Points, in no order, along strands that fork, close into loops and pass close to each other.
(in the rows, 128 means zero)
Points whose rows are less than 142 apart are linked; no others are. Some points are linked to none.
k_974: [158 136 140 112 115 151 141 125  93 155 154 135 173 147 143 112  63 146
 191 111  99 145 151  85 143 150 121 148 130 123  87 173 115 153 131 101
  90 192 112 141 173 150 108 199 142]
k_323: [ 90 124  83 107 105 165  88 150 100 132 169 114 129 157 165 157  88 108
 183 127 143 129 147 165  76 154 116 143 143 154 131 102 136 105  72 146
 116 176 148 159 175 154 143 141  84]
k_177: [ 96 125 131 100 122 101  90 138 182 135 156 109 121 154 109 115 142 117
 106 132  85 124 101 111  90 125  97 125 159 133 129 139 147 151 115 119
 127 138 111 163 116 115 113 164 143]
k_219: [106 110  79  94 105 119  93 115 138 120 159  56  92 155 142 147 118 122
 130 105 109 119 138 145  77 140  85 135 154 165 120 116 164 152 101 136
 170 154 134 177 139 140 142 148 107]
k_58: [151 122 126 132 133 156 194 133 101 114 111 138 107 145 183 152 134 148
 115  98 108 154 195 108 172 138 102 107  78 137 127 186 177 167 185 113
 146 137 164 113 132 158 144 101  86]
k_274: [127 136 159 129 133 160 105 171 166 168 128 165 139 126 120  68  94 144
 128 124 146 154 137 112 106 103 117 206 159 113 122 119  95 123  86 118
 115 136  93 108 111 113 142 132 180]
k_983: [155 105 105 125  93 134 137 103 123 126 133  79 119 123 121 132 104 142
 109 120  88 140 160 109 152 139  99 179 120 148 112 159 163 189 148  97
 150 151 127 137 132 126 137 119 133]
k_751: [176 137 149  87 125 150 159 107 121 146  95 124 127 153 162  85  99 179
 172  92 102 160 168  57 142 135 102 174 133 108  97 187 123 150 149 121
 134 132 111 117 122 136 135 171 177]
k_836: [120 114 101 146 119 121  92 108 121 100 129 123 146  74 105 141  95 129
  91 144 116  87  88 154 161 126 188 206 143 132 105  86 122 116 109  81
 130  92  85 147 118  95 141  93 186]
k_876: [192 150 149  89 121  89 120  91 126 174 120  97 158 141  93  90  53 131
 173 111 153 130  93  95 106  97 133 138 137 130  80 117  74 138 136 122
 168 150  77 110 131 101 108 197 164]
k_127: [133 191 101  28 155 127  99 147 144 107 123 107 125 177 142 122 159 122
 189 115 106 136  68  71  56 122 110  77 178  98 156 162  81 104  98 186
 145  97 139 177 115 141 105 193 114]
k_744: [137 134 108  85 156 111 114  71  89 103 134 115 144 119 149 161 138 152
 146 106 103  98  85 109 183 173 190  93 115 119 106 155 126 111 142 129
 117 120 117 131 139 119 121 151 133]
k_829: [160 150 143 101 127 133 142 108 109 142 148 139 176 151 125  94  94 139
 184 120  86 134 118  71 138 160 134 120 152  99  89 182 104 151 132 113
  78 171 100 142 158 133  84 217 159]
k_827: [110  97  82 196  81 138 114 139  61 119 158 125 175 111 135 181  88 105
 149 156 162  92 126 163 182 132 190 142  95 147  92  86 142  99 132 101
 127 144 158 124 170 131 100  68 108]
k_505: [104 155  83  47 144 141  83 144 153 122 135  84  99 182 157 125 138 119
 174 103 121 127  99 116  41 135  92 111 171 120 145 127 112 104  79 172
 153 128 135 180 121 132 125 179 109]
k_954: [184 135 125 105 126 109 108  96 117 157 117  96 144 121 114 109  52 147
 168 102 175 129 107 116 126 105 137 168 121 136  93  95  88 133 115 113
 180 130  87 112 135 107 134 151 160]
k_509: [126 113 173 140 147  84 151  87 158 127 127 123 110 129  94 125 165 120
  71 148  77 135 126 121 146 132 109  99 140 124 133 181 155 182 177 124
 115 115 115 118 102 112 121 137 134]
k_458: [103  72  87 216  88 117 169 144  98  99 128 104 109 150 141 184 155  90
 100 155 139  99 191 159 146 125 123  90 135 157 127  95 178 141 162 112
 137 123 198 120 132 130 110  73  66]
k_979: [154 171 122  41 149 121 111 115 142 125 113 118 143 164 142 107 140 134
 188 113 110 137  78  66  85 124 120 102 182  84 128 175  80 116 129 156
 140 104 111 149 109 122 106 195 152]
k_392: [133 142 109  90 117 160 146 131  78 138 148 130 165 154 175 150  85 147
 187 110  82 123 144  93 166 177 129 127 106 126  88 180 138 139 149 109
  98 180 141 136 178 148 118 169 114]
k_695: [ 82 135 146 175 149  93 161 155 163 136  89 139  59 115 116 123 246  99
  37 161 142 107 141 189  72 122  90  78 153 155 182  81 171 122 119 150
 131 103 172 139 109 125 148 112  93]
k_240: [155 137 187 135 144 154 182 116 118 132 101 191 150 135 152  88 134 169
 142 113  97 167 180  77 181 142 130 128 119  93 101 219 131 140 177 114
  85 120 124  85 124 146 134 143 160]
k_325: [176 127 134 143 120 126 107 121 115 154 116 116 141  99 100 111  56 150
 150 111 200 142 117 140 122  82 129 194  98 142 122  77  89 126 103 127
 186 134 101 104 136 122 143 110 151]
k_554: [105 123 115 110 123 150  98 176 168 145 111 135  80 150 157  92 124 113
 116 123 181 142 128 150  48 119  79 177 148 169 170  85 132 106  38 147
 140 141 133 144 119 130 169 130 117]
k_711: [145 117 155 163  91 103  86 119 125 157 159 143 173 116  67  99  54 123
 113 149 132 119  89 127 132 112 173 170 137 126  98  93  99 156 111  75
 113 168  59 130 134  97 109 175 173]
k_59: [126 118 130 128 117 172 149 129 107 131 141 139 149 144 161 135 105 139
 154 137  81 125 158  95 177 164 140 152 132 118  86 189 146 142 159  92
  94 144 144 117 158 129 115 119 144]
k_278: [159 129 132 165 146 170 185 134  90 128  91 150 128  94 154 140 137 163
 110 120 162 137 164 129 205 123 136 158  53 129 142 140 138 116 163 123
 145  98 163  93 145 149 143  46 128]
k_774: [171 172 108  37 142  92 109  79 135 151  97  80 129 164 133 116 109 127
 183 104 129 111  70  78  84 123 130 122 164 100 108 141  75 116 146 149
 187 106  93 130 122  96 116 192 156]
k_561: [139 148  92  54 136 100  85  91 134 134 130  64 123 153 133 129  97 132
 176 105 129 104  73 115  87 134 128 126 155 128 114 106  92 117 119 155
 174 122 102 149 128 114 122 179 144]
k_760: [130 129 199 133 158 131 169 113 140 132 120 201 150 139 115  87 160 130
 120 147  95 150 135  89 172 140 150  95 150  80 119 208 119 132 171 122
  71 101 110  92 111 115 111 148 163]
k_593: [176 129 139 140 134 147 134 133 128 147  94 119 112  85 115 100  91 152
 130 114 192 154 141 142 133  88 109 211  88 133 146  85  97 126 108 140
 168 107 106 100 119 124 160  85 154]
k_494: [123 123 117 151  89 108  82 107 114 133 168 132 176 115  80 141  70 115
 132 154 121  93  77 145 144 137 190 143 140 138 103 100 118 137 118  83
  99 156  77 149 147 108 105 152 155]
k_601: [140 137  82 140 106 185  89 145  68 129 136 128 166 110 142 137  61 150
 169 124 169 131 118 155 151 128 168 238 107 133 110  88 116 105  87 100
 154 139 102 137 185 127 137  96 147]
k_691: [ 91 142 144 118 129 132  69 188 177 150 142 187 163 138 104  82 123 106
 117 135 143 137  67 135  84 104 140 135 171 126 145  93  96  92  64 109
  97 138  98 139 112 106 118 152 167]
k_176: [148 123 178 128 151 129 151  89 125 124 112 180 161 112 102  97 133 148
 113 139 114 121 106 105 190 142 182 129 138  91 101 156 109 132 154  95
  88  98  84  95 116 101 116 125 186]
k_502: [ 96 160 114  88 134 136  59 187 174 121 156 162 155 147 112 102 154 108
 129 140 112 117  59 117  79 120 136 106 179 110 156 123  98  90  77 130
  99 118 124 161 116 116 101 149 148]
k_251: [129 144 152 126 109 103  71 150 144 172 180 144 179 144  78 109  65 109
 160 135 149 144  87 121  87  98 119 110 145 137 116 108  96 135  92 120
 124 183  90 147 147 130 103 204 141]
k_290: [149 139 178 110 135 155 131 168 164 159 119 172 120 145 132  72  95 134
 166 109 144 179 166 103  87  84  69 159 130 118 133 142  92 118 101 141
 113 148 110 122 108 135 152 154 150]
k_459: [116  89 125 232 115 107 196 148 119 114  95 112 110 138 118 172 181  95
  68 185 131 119 192 156 163 118 119  80 135 138 144 100 160 161 197 113
 119 103 192  95  93 131 111  84  66]
k_415: [ 77 136  98  89 142 125  91 113 125  93 164 105 117 148 150 161 175 100
 154 132 107  88 105 144 102 162 154  58 150 117 130 133 130  86 106 167
 116 121 162 171 139 137 107 139  91]
k_130: [117 175  73  31 149 188 102 146 136 103 110 102 113 166 184 117 154 153
 201  97  94 131 106 111  94 162 142 139 181  91 147 154  89  88 100 164
 105 112 137 161 123 141 146 152 128]
k_898: [ 94 102  75 180  68 109  89 110  74 115 180 106 167 114 126 189  76  96
 152 152 144  88 112 177 158 151 195 106 121 154 101  85 143 107 127 108
 114 159 137 142 166 129 102 109 101]
k_737: [ 96 152  91  74 140  97  78 104 122  99 166  78 120 137 120 162 152 113
 164 115 124 100  79 131  78 147 133  54 141 126 137 105 122 106  90 182
 142 127 141 180 140 147  99 175  93]
k_284: [113 127  78 114 141 153 138 110  66 100 123 103 130 110 200 176 135 157
 136 112 110  93 131 127 198 175 195 139  89 132  99 131 157  82 154 129
 132 111 169 121 160 131 126  81 111]
k_349: [105 145 107  88 129 115  99  78 117  93 148 116 157 129 117 143 144 120
 143 144  63  81  62 126 164 175 203 100 152 104 107 142 119 110 136 114
  89 112 106 152 133  98  98 158 142]
k_189: [140 126 168 166 103  68 153 132 168 135 136 104  91 110  63 129 163 105
  66 142 109 162 153 162  95  85  53  68  93 143 155 102 146 182 157 155
 143 149 123 124  97 140 144 154  75]
k_666: [124 121 128 120 153  91 136 104 149 110 119  93  39 124 121 131 193 118
  86 103 166 123 131 147  55 121  76  81 134 153 158  88 154 137 108 182
 186 114 143 154 111 151 147 138  98]
k_183: [100 112 101 151  97 118  89 108 112 108 156 140 162 112 104 147  95 111
 116 161  99  73  83 157 160 144 208 149 150 128  97  97 123 116 121  78
  96 124  90 149 136  99 116 121 161]
k_344: [ 74 117 141 153 123 100  95 156 176 126 144 155 133 120  99 128 157  92
  88 159 127  98  90 159 107 120 141 106 154 139 148 102 136 107 111 116
 103 130 119 133 116 109 119 107 142]
k_306: [105 104 143 155 139  97 108 132 154 131 140 136 105  95  94 131 147 104
  91 141 162 112 117 166  92 103 117  99 122 153 146  90 133 129 104 144
 132 130 127 131 115 127 134 105 127]
k_354: [ 99 148  95  99 115  94  61 109 120 122 184  99 162 129  96 154 110 107
 165 139 136  91  60 146  85 136 147  67 137 136 126  84 103 111  89 153
 129 147 110 168 151 134  94 186 112]
k_731: [123 113 162 139 151 125 133 135 142 137 146 166 122 120 112 133 135 113
 135 128 149 129 134 138 115 115 108  78 117 133 137 139 119 121 119 144
 118 139 130 123 121 137 122 116 112]
k_679: [150  97 112 228  55 148 146 146  94 115 125 112 180  90  80 149 100  96
  94 168 140 138 151 136 197  92 156 196  78 141 130 125 146 156 174  64
 134 144 154  91 150 132 105  69 119]
k_300: [119 136  97 108 134 144  85 133 126 117 110 113 124  96 133 118  95 143
 116 121 153 106 107 147 127 131 160 219 147 133 127  80 108  99  85 120
 144  95  97 137 121 113 156  87 178]
k_719: [110  94  93 151 112 125 135 124  96 119 164 119 106 126 147 164 122 108
 150 120 167 113 150 158  97 138 123  81 103 162 124  93 156 108 106 138
 148 157 180 142 160 161 125 106  72]
k_448: [ 62 107  77 180  68  93  63 127 109 115 175 112 146 126 117 180 109  75
 126 168 139  69  99 196 111 139 192 104 148 158 115  76 152  81 104 124
 107 143 128 163 144 120 107 107 113]
k_454: [170 111 140 157 114 123 189 102 127 118 119 119 112 127 121 136 137 133
  89 123  84 161 179 111 183 125 103 114  87 133 124 185 169 196 188 109
 123 138 149 103 126 140 133 119  95]
k_167: [166 114 130 106 112 134 146 112 145 136 121  86 107 143 133  94  97 154
 129  98  95 163 171  91 129 122  76 191 138 131 112 164 141 183 152 116
 154 141 110 127 115 125 142 152 151]
k_913: [145 134 102  89 170 136 133  93  91 116 112 118 114 111 184 155 135 174
 162  83 157 126 121 108 147 153 151 106  91 128 132 123 122  91 120 158
 156 120 138 121 138 147 151 114 126]
k_926: [ 93 125 160 159 112 133  82 192 176 164 145 175 152 121  99  81 104 122
 102 136 136 146 116 135 106 105 128 197 162 127 134 101 117 123  86  92
 100 155  92 116 118 106 135 128 171]
k_947: [179 139 178 111 143 156 181 110 123 138  81 164 130 133 157  79 126 191
 150  98 123 177 179  69 171 120 110 158 109  98 119 196 129 132 165 134
 118 115 111  88 112 146 156 141 163]
k_833: [149 136 197 119 136 136 139 152 152 154 139 184 147 141 113  77 103 132
 170 108 120 171 157  92 106  96  90 115 136 109 114 166  92 123 116 135
  95 152 110 127 115 134 117 182 153]
k_374: [161 131 145 108 176 114 139  90 120 127  97 123 103 104 135 136 138 155
 132  94 175 136 116 117 140 125 125 115 108 120 138 120  98 120 125 159
 160 100 115 102 110 130 147 116 143]
k_51: [102 151 127  78 148 119  97 106 151  91 140 144 155 140 105 116 172 124
 104 153  57  94  57 108 146 159 190 103 180  86 121 157 109 115 137 112
  87  82 100 152 110  86  96 149 170]
k_336: [133  88  88 214  69 140 142 140  89  98 122  92 166 110 109 172 110  91
  91 171 117 110 147 142 194 112 159 186 112 151 115 126 159 154 172  60
 129 123 165 117 146 125 106  64 116]
k_521: [136 136 168 182  80 125 146 200 177 170 118 128 113 111  79  73 127 124
  78 139 104 199 186 163  89  68  43 191  98 143 166  81 142 165 113 137
 125 163 125 106  95 127 189 120  97]
k_478: [162 111 176 174  99 125 151 128 106 159 162 154 177 131  95 118  66 121
 155 132 115 152 152 106 169 109 125  95  81 129  89 165 128 160 156  99
  87 196 133 100 154 136 100 154 110]
k_680: [ 89 104 132 201 131  72 158 132 140 126 121 129  63  88  95 135 216  88
  60 152 172  97 142 186  85 118 117  70 138 161 158  64 164 107 130 153
 135 119 165 135 117 136 140  96  87]
k_787: [152 123 119 142 109 191 205 174  77 119 107 148 125 145 188 144 118 147
 128 110 127 164 199 102 194 115 108 145  40 136 128 170 169 150 191 102
 148 132 183  96 156 166 136  79  88]
k_464: [140 124 131  94 151 170 121 155 148 142  95 135  83 143 167  98 103 126
 170 107 192 144 133 124  69 113  91 160 131 142 159 104  99  93  65 165
 147 126 123 129 111 134 169 111 136]
k_726: [183 162 112  44 144 132 149 103  79 147  70  96 138 141 197 136 100 213
 205  77 145 126 119  61 165 142 155 146 109 112 106 158 118 104 150 133
 166 130 107 107 137 133 147 166 154]
k_245: [ 82 127  96 135  98 103  57 132 125 130 186 117 154 132 103 166  96  93
 147 146 140  98  85 168  92 138 159  94 149 148 128  88 127 106  92 129
 111 158 116 164 154 131 104 150 113]
k_540: [152 143 133 110 168 167 143 119  98 127  98 187 153 101 152 127 122 171
 154 116 167 117 122 118 191 137 176 130  96 100 120 139 100  89 126 118
 113 101 112  92 137 132 135  93 167]
k_91: [ 89 120 115 129 156 164 141 129 125 103 110 139 113 139 180 153 165 132
 119 144  99  89 150 139 169 171 165 137 150 111 119 155 133 104 142 122
 100  79 158 119 123 120 132  64 136]
k_929: [166 113 164 154  93  90 108 108 137 155 151 102 157 104  59  95  63 127
 114 133 130 149 119 124 131  89 119 159 111 144  98 111 108 172 130 107
 137 163  88 108 122 110 126 158 147]
k_403: [112 147 145 111 196 128 154  85 135  93  99 147  97 144 172 144 213 148
  99 112 119 136 131 117 138 168 137  84 155  97 162 193 134 124 147 167
 142  72 137 120 102 137 145 119 121]
k_656: [138 130 165 174  81 130 124 183 170 171 130 132 122 115  91  65 100 127
  92 133 115 189 175 134 100  70  64 218 120 135 143 105 133 167 112 125
 139 167 111 109 105 124 166 132 127]
k_640: [122 151 144  72 169 111 114  96 165 104 115 146 134 139 111  96 189 139
 100 133  83 130  68  83 131 139 152 103 183  86 147 176 114 132 136 137
 112  71  97 136  94  97 102 159 180]
k_470: [ 86 119  95 131 159 160 143 114  93  82 116 123 111 141 206 166 175 130
 135 126 109  89 154 143 176 184 180 113 129 113 115 140 144  71 143 144
 117  90 180 117 138 123 135  69 106]
k_472: [136 142 183 122 163  90 164  83 152 116 127 142 105 147 118 133 183 128
  87 124  95 163 133 119 129 125  93  66 127 116 148 194 146 176 165 159
 141 107 120 125 101 136 122 163 111]
k_867: [ 75 113 114 141 134 129 113 138 134 113 167 142 131 156 139 167 158  85
 150 150 124  87 117 152 112 147 151  55 148 118 124 123 132  96 117 149
  97 125 160 143 137 126  97 117  94]
k_79: [109  87 113 191 103 124 156 147 113 119 153 139 100 145 130 160 136  88
 120 140 159 110 175 170 104 120 112  65 118 160 132 100 165 126 127 131
 135 158 183 127 140 149 116  89  53]
k_32: [166 126 165 170  82 111 114 141 156 164 130 108 141 103  69  76  69 129
 101 126 135 173 150 124 120  66  89 201 108 134 125  95 107 168 129 128
 148 159  90  98 112 115 150 149 138]
k_916: [112 124  75 129  93 173  83 143  80 138 156 112 148 135 142 150  64 132
 166 124 159 137 138 158 108 137 139 202 126 151 118  95 135 115  72 122
 145 170 133 156 182 149 142 108 114]
k_581: [ 61 119 134 147 101 117  92 165 166 128 172 159 162 164 113 125 148  85
 114 179  84  90  89 136 115 140 156 101 181 122 127 139 140 113 131  94
  71 138 124 143 119  92  82 130 146]
k_868: [ 56 123 143 169 151  90 137 166 184 133  88 142  93 117 123 131 228  91
  36 167 122  91 125 176 103 132 113 105 173 142 167  95 168 114 133 122
 108  91 157 141  99 102 134  95 126]
k_94: [162 133 158 157 165 144 176 124  96 137  88 177 141  82 143 130 136 176
 123 117 183 140 141 125 205 120 154 126  52 115 135 139 117 105 159 134
 133  93 136  72 136 140 141  71 140]
k_399: [142 134 113 132 142 185 122 143  86 121 118 162 156  89 142 133  86 157
 162 120 177 112 124 138 168 128 174 191  93 119 120 103 101  86  98 107
 136 107 111 113 159 126 133  77 164]
k_756: [174 135 135 140 159 121 158  94 121 128  75 110  94  69 127 121 144 168
 103 115 182 150 140 134 161 119 118 171  89 121 149  96 118 131 146 147
 169  83 119  98 108 133 157  77 150]
k_60: [164 119 145 167 115  99 160 108 139 135 119 102 101  77  74 135 139 125
  84 125 140 165 168 153 126  89  86 104  72 141 148  88 136 175 159 142
 155 147 133 104 110 149 158 118  87]
k_88: [127 130 155 124 138 134 106 140 147 153 164 162 148 136 104 121 103 118
 163 123 137 132 118 119 114 112 116 101 136 126 121 141 106 125 105 132
 108 153 108 135 131 135 118 154 141]
k_675: [122 124 126 105 136  87 122 138 186 138 105  80  59 131 121 112 159 113
  77 113 151 137 123 149  56 102  53 145 144 160 161  77 147 152 110 162
 187 119 127 143  98 120 158 147 129]
k_268: [133 139 167 133 166 128 187  96 129 115 102 168  97 146 175 147 184 148
 100 109 118 161 164 120 154 155 115  76 125 109 151 209 150 154 173 155
 136 105 139 111 101 148 143 126 108]
k_450: [122  95  80 119  96 134 111 107 121 115 159  63 109 126 137 154  99 129
 120 117 108 132 155 136 116 146 104 161 130 159 117 128 167 170 120 108
 167 155 142 160 148 136 142 117 110]
k_212: [108 144  76  55 119 132  84 120 137 133 148  64 121 165 153 142  98 125
 180 105 114 116 108 125  64 142 100 140 170 139 129 111 112 119  91 158
 155 145 124 176 138 135 129 178 115]
k_257: [180 147 120  70 138 147 154 101  96 142  93 111 151 144 173 103  93 192
 190  95 116 136 138  58 166 148 140 168 132 107  92 175 116 132 148 115
 131 134  97 114 140 133 130 168 173]
k_508: [ 65 100 141 166 124 126 126 147 149 112 147 162 150 176 131 146 151  86
 113 188  86  84 114 130 150 151 161  88 182 111 113 151 132 115 161  96
  67 111 138 120 109  89  81 111 140]
k_387: [126 171 149  59 168  87 106 129 185 118 100 129 105 152 117  94 184 131
  97 121 122 142  67  73  85 104 108 107 187  96 160 156 107 125 122 166
 160  64 115 129  81  99 112 167 170]
k_222: [172 100 128 190  79 129 128 116 100 134 143 110 167  77  70 135  67 115
 106 135 147 147 140 135 183  90 146 163  67 150 117 114 137 163 148  85
 143 161 133 100 159 135 119  97 115]
k_860: [122  98  67 149  89 154 144 137  61 118 163 109 106 118 161 165  93 118
 156 104 188 140 169 158 101 139 130 117  76 172 124  85 172 113 110 137
 164 177 191 146 185 169 131  94  57]
k_795: [150 137 152 177 122 106 191 107 146 130  99 104 107 118  86 137 174 114
  56 158  69 167 185 146 165 121  98 107 108 119 142 153 164 210 209 113
 115 117 145 101  98 128 150 122  74]
k_370: [105 109 143 139 126 141 143 123 126 117 149 151 149 166 142 135 135 112
 132 152  71 108 134 109 168 168 141 104 156 110  94 188 144 140 163 101
  80 128 137 128 133 107  97 123 135]
k_718: [116 103 166 193 134 120 140 139 139 135 117 169 140  99  98 136 144 111
  95 171 140 114 135 156 162 118 149 117 117 117 120 121 122 127 157 106
  98 106 123  92 114 112 122  70 131]
k_21: [157 123 118 179 116 189 198 165  84 122  94 147 121 111 158 142 141 146
 109 129 152 154 187 125 192 113 117 163  36 134 143 144 156 135 183 110
 147 113 186  84 147 159 131  58  94]
k_412: [137 138  90  90 157 136 126 104  61 118 125 112 138 108 178 170 119 177
 163  88 139 103 111 114 186 162 185 113  75 128 112 122 133  88 132 138
 140 128 142 118 157 141 133 111 119]
k_773: [110 112 125 157 151  80 130 108 138 111 130 113  66  87  91 132 185 104
  76 126 180 103 120 169  81 119 110  82 130 159 155  58 147 108 106 173
 158 117 145 144 121 150 139 113 104]
k_480: [ 95 126  88  95 140 156  91 128 138 105 116 101 102 120 156 125 136 139
 124 120 115  98 126 151 118 158 148 197 156 132 132 112 130  99  87 131
 130  97 128 148 124 113 153  87 153]
k_735: [120 101  88 185  94 137 131 130  77 100 137 118 157 102 139 177 107 115
 121 154 131  96 132 146 192 138 172 155  98 147 102 114 156 122 147  84
 132 118 158 113 158 124 106  56 112]
k_87: [112 139 192 173 121  91 168 171 181 149 130 156 103 131  81 109 180  94
  77 154  96 160 167 165  90  83  56  77 112 132 165 117 148 163 146 143
 106 137 139 119  84 136 147 142  79]
k_298: [105 130 153 119 182 122 143 128 166 110 114 162  83 142 139 129 213 112
  89 133 126 127 129 140  90 133 104  79 153 112 171 152 131 119 119 171
 124  91 142 134  99 130 133 117 120]
k_755: [123 117 128 129 163 154 160 111 134 113  98 137 105 117 157 141 169 157
  96 128 111 124 167 135 165 160 130 160 130 115 137 164 144 134 153 121
 126  80 140 115 118 124 150  72 154]
k_326: [108 116 102 108 132 157 136 140 108 117 157 132  98 155 175 162 121 113
 183 109 147 124 159 154  80 148  96  83 112 153 132 123 143 113  93 148
 129 161 169 164 156 170 137 134  71]
k_405: [137 143 186 160 118 130 170 182 171 157 112 154 100 116  98  85 147 119
  87 138 112 178 182 167  90  78  45 124  97 135 170 105 136 141 122 150
 114 143 126 107  83 138 174 122  92]
k_446: [192 134 165 109 153 117 162  64 103 131  78 151 150 113 125  94 121 187
 132 111 139 140 115  85 199 134 168 149 112 100  99 171 113 133 159 110
 129 102  88  79 117 110 127 141 187]
k_172: [121 156 167  83 171  96 119 140 189 121 115 145  93 157 118 106 191 120
  95 121 125 154 107 103  81  97  77  88 152 114 173 151 124 136 114 170
 149  94 125 143  89 124 123 163 137]
k_70: [124 129 133 111 125 127 117 159 185 148 103 101  73 139 139  95 137 126
  92 117 153 144 142 141  66 101  60 180 146 159 158  87 137 136  87 146
 168 128 125 138  93 119 166 129 135]
k_432: [127 117  74 106 112 165 143 147  58 125 151 106 127 129 199 171  90 154
 177  88 145 131 157 131 137 151 129 126  64 156 120 117 168 111 121 130
 153 169 175 141 180 164 139 112  82]
k_223: [152 166 132  80 131 138 130 122 113 123 137 154 195 145 108  74 124 132
 170 142  71 122  79  69 123 159 170  99 183  70 103 181  82 137 131 113
  59 131  90 155 148 117  66 224 170]
k_184: [125 128  89  81 131 177 149 143  76 119 137 116  99 154 208 165 103 147
 198  81 144 136 161 125 100 162 107 112  89 147 129 129 148 104 107 146
 140 163 167 160 169 174 150 133  71]
k_86: [136 119 168 133 149  62 124  86 159 124 125 111 118 102  71 123 158 120
  72 141 121 122  78 131 138 119 120  98 127 128 130 121 125 162 150 139
 141 104  95 121  96 104 121 147 150]
k_62: [171 141 146 127 166 145 184  97 127 129  65 122  96  97 148 120 157 187
  98 119 135 166 166 124 171 137 110 179 102 113 155 145 138 149 163 138
 152  77 122  98 106 139 169  83 156]
k_492: [110 174 104  74 132 143  74 166 148 123 163 143 168 151 117 117 135 116
 170 137 108 117  62 112  78 130 139  93 176 104 137 133  86 103  84 148
  89 134 119 173 138 130  97 176 124]
k_199: [125 111 149 195 120 103 176 130 149 136 101 114 109 110  96 145 174 107
  54 175  90 134 173 158 150 124 114 105 129 133 139 133 161 179 199 106
 108 108 155 103  99 120 132  86  93]
k_809: [ 53 109 133 186 126  96 116 180 181 126 104 148 119 111 126 141 201  84
  50 170 124  82 111 181 120 131 137 135 173 147 154  83 161 102 118  92
  98 105 147 126  99  95 129  75 142]
k_980: [176 101 121 176  91 120 145 114 110 129 134  99 134  74  79 142  86 127
 112 113 161 170 166 138 148  84 111 132  51 152 138  97 139 169 147 116
 165 158 143 100 145 151 136 103  85]
k_162: [162 141 155  86 155 168 143 162 160 155  74 154  97 158 162  75 108 142
 177 102 189 162 143 101  68  99  83 165 130 123 162 124  75  91  86 156
 137 118 117 112  99 123 175 124 152]
k_673: [ 67 100 117 169 104 128 106 166 119 128 170 155 154 172 137 168 127  70
 168 168 134  85 122 160 105 142 148  51 146 134 122 119 133  85 112 135
  83 155 163 139 144 136  81 120  85]
k_534: [126 176 112  72 133 152  96 143 125 121 162 149 191 144 117 116 131 126
 185 130  82 116  73 101 115 151 159  93 174  86 121 143  69 111 114 128
  71 126 106 164 141 127  99 192 142]
k_291: [147 123 149 121 172  86 123  76 140 118 111 118 116  96 100 135 142 145
 100 115 149 122  96 126 143 129 134 112 117 125 129 120 107 137 141 144
 151 100  97 115 106 116 130 127 154]

A fork is a point with three links, a tip a point with one. Leave the first point through the second and follow the links. Name the first fork or tip that comes.
k_675; k_70 => k_290
k_387; k_172 => k_374
k_502; k_492 => k_344
k_291; k_86 => k_412

A piece is two or more points that can be reached from each other along the links. Count, over all rows, the pieces, the separate loops (a circle has one, a figure eight two, a Y none), the forks (points with three links) and the tips (points with one).
pieces => 5
loops => 8
forks => 12
tips => 6
